Points on a hilly landscape, in no order, each with its height.
From any point a ball takes the steepest step (drop divided by distance) to one of its 3 nearest points. It stops when none of these is lower. Distance is the straight distance between rows; heights are no part of it.
Z760 height 819: 26.0 -7.9 21.5 44.2 25.8 -6.1 31.8 -56.3
Z342 height 187: -18.9 6.1 24.6 -9.1 -41.6 13.0 27.3 -9.5
Z65 height 500: -4.2 -40.7 -50.6 -11.0 -21.8 20.6 15.8 -12.5
Z409 height 134: -15.0 10.5 14.2 -10.3 -27.7 11.4 15.7 -28.9
Z148 height 45: -19.4 11.6 -16.0 -5.1 -24.8 9.9 13.7 -39.9
Z665 height 387: -5.9 -0.5 13.7 -23.7 -9.3 -0.8 -12.1 38.6
Z931 height 699: 27.2 -20.5 9.7 29.3 43.8 -6.5 -8.2 19.5
Z178 height 371: 13.6 -19.4 -42.2 -2.6 12.3 7.3 -9.7 -6.7
Z995 height 236: -4.0 21.4 49.4 -0.7 5.6 -8.0 3.3 30.0
Z328 height 552: 25.9 -39.3 -6.6 8.9 18.1 8.3 7.0 9.6
Z795 height 611: 30.1 -42.4 4.1 18.8 32.7 -3.7 9.8 15.8
Z64 height 214: -3.4 36.6 34.3 11.2 -0.6 -9.5 7.0 -6.9
Z291 height 152: -1.2 16.2 2.3 -19.3 10.2 -8.1 -38.3 56.6
Z273 height 217: 1.9 44.3 -0.5 8.6 16.6 -13.1 -5.9 -32.8
Z124 height 209: -26.8 -6.2 -20.7 -14.4 -39.8 12.1 28.5 -48.2
Z518 height 473: -20.7 12.3 -28.5 -37.3 -21.9 -2.5 -37.6 24.5
Z616 height 136: -12.6 16.0 38.8 -3.7 -15.1 3.5 11.8 7.5
Z724 height 272: 4.5 27.7 39.0 -3.0 7.7 -12.7 -11.4 30.6
Z835 height 383: 9.3 -62.1 -22.1 -4.9 -7.5 29.1 9.3 12.3
Z959 height 574: -37.7 29.1 -38.8 -23.4 -36.6 -8.3 -39.0 9.8
Z591 height 535: -24.6 10.2 -34.1 -34.0 -41.1 6.7 -24.0 30.4
Z449 height 800: 25.8 -20.9 41.1 34.8 26.5 3.0 28.1 -9.8
Z367 height 150: 18.4 5.6 -35.2 6.1 23.5 -16.4 -19.0 -19.6
Z433 height 778: 27.9 -20.6 38.7 32.9 40.5 -9.1 13.8 -3.1
Z523 height 243: -23.6 -24.2 14.0 -19.0 -28.9 17.3 -1.6 50.3
Z982 height 644: -56.6 51.2 -6.1 -27.1 -58.8 -3.1 -25.3 -9.6
Z952 height 810: 12.3 -29.8 37.7 26.8 10.0 14.1 41.4 -23.0
Z558 height 196: -1.2 51.0 36.9 11.6 7.5 -23.6 -0.6 -7.2
Z463 height 505: -24.8 -4.6 -31.6 -37.0 -22.1 0.7 -29.2 34.1
Z709 height 151: 10.2 -46.6 -35.9 -13.7 7.4 21.3 -2.7 3.9
Z827 height 284: -13.5 -4.9 28.5 -13.2 -11.8 8.8 6.0 40.9
Z323 height 354: 5.2 -56.6 -45.6 -14.3 -10.5 28.8 5.2 -0.7
Z888 height 463: 26.0 -24.6 -31.3 1.5 26.3 7.6 -9.9 9.7
Z773 height 224: -6.5 38.5 10.5 2.8 -2.1 -8.6 1.8 -37.2
Z653 height 802: 33.6 -12.8 40.2 49.3 39.0 -15.2 20.2 -21.3
Z441 height 315: 9.5 -12.1 -45.2 -3.7 19.9 -3.3 -13.9 -9.9
Z134 height 291: 18.8 2.6 -32.2 11.0 34.8 -24.1 -23.8 -6.3
Z243 height 194: -13.7 21.6 32.0 -0.1 -1.6 -2.5 6.0 12.8
Z737 height 427: 19.7 -23.4 -29.9 -1.2 18.8 -7.1 -13.9 2.5
Z460 height 188: -3.7 52.8 28.5 13.0 11.3 -20.0 -1.6 -11.1
Z69 height 296: 18.0 35.8 -27.9 20.6 20.8 -30.2 -10.6 -21.9
Z176 height 268: 7.6 42.4 47.9 16.7 27.1 -30.5 -8.6 16.6
Z257 height 379: -18.0 27.6 -30.6 -28.2 -6.8 -6.2 -42.1 27.4
Z217 height 62: -12.1 13.8 -13.3 -6.1 -16.7 4.5 19.6 -40.6
Z185 height 141: 12.3 56.4 22.8 21.2 10.1 -30.4 -9.7 -21.2
Z690 height 804: 18.3 -28.3 40.5 24.9 22.6 4.8 33.8 -8.8
Z113 height 469: 11.9 -56.4 -19.3 -3.1 4.2 30.9 23.1 12.3
Z33 height 526: 19.5 -58.5 -1.3 6.5 12.0 23.2 25.4 17.8
Z658 height 149: -9.1 19.5 -21.6 4.6 2.6 -1.2 1.2 -38.3
Z486 height 608: -41.3 17.2 -36.2 -26.1 -47.3 4.4 -32.5 -4.9
Z152 height 91: -15.1 -15.1 32.5 -9.9 -43.1 19.9 24.9 22.6

For each start below, name the point where the ball stops.
Z328: Z367
Z773: Z148
Z64: Z185
Z737: Z367
Z176: Z185

Call two points neighbours if one is among the 3 nearest of the other. Go from one point of each pair to the other, from neighbour to neighbour, staying as low as possible. Name the highest point that can't be avoided.
Z616 / Z148: Z342
Z291 / Z367: Z69
Z185 / Z152: Z64
Z185 / Z291: Z724
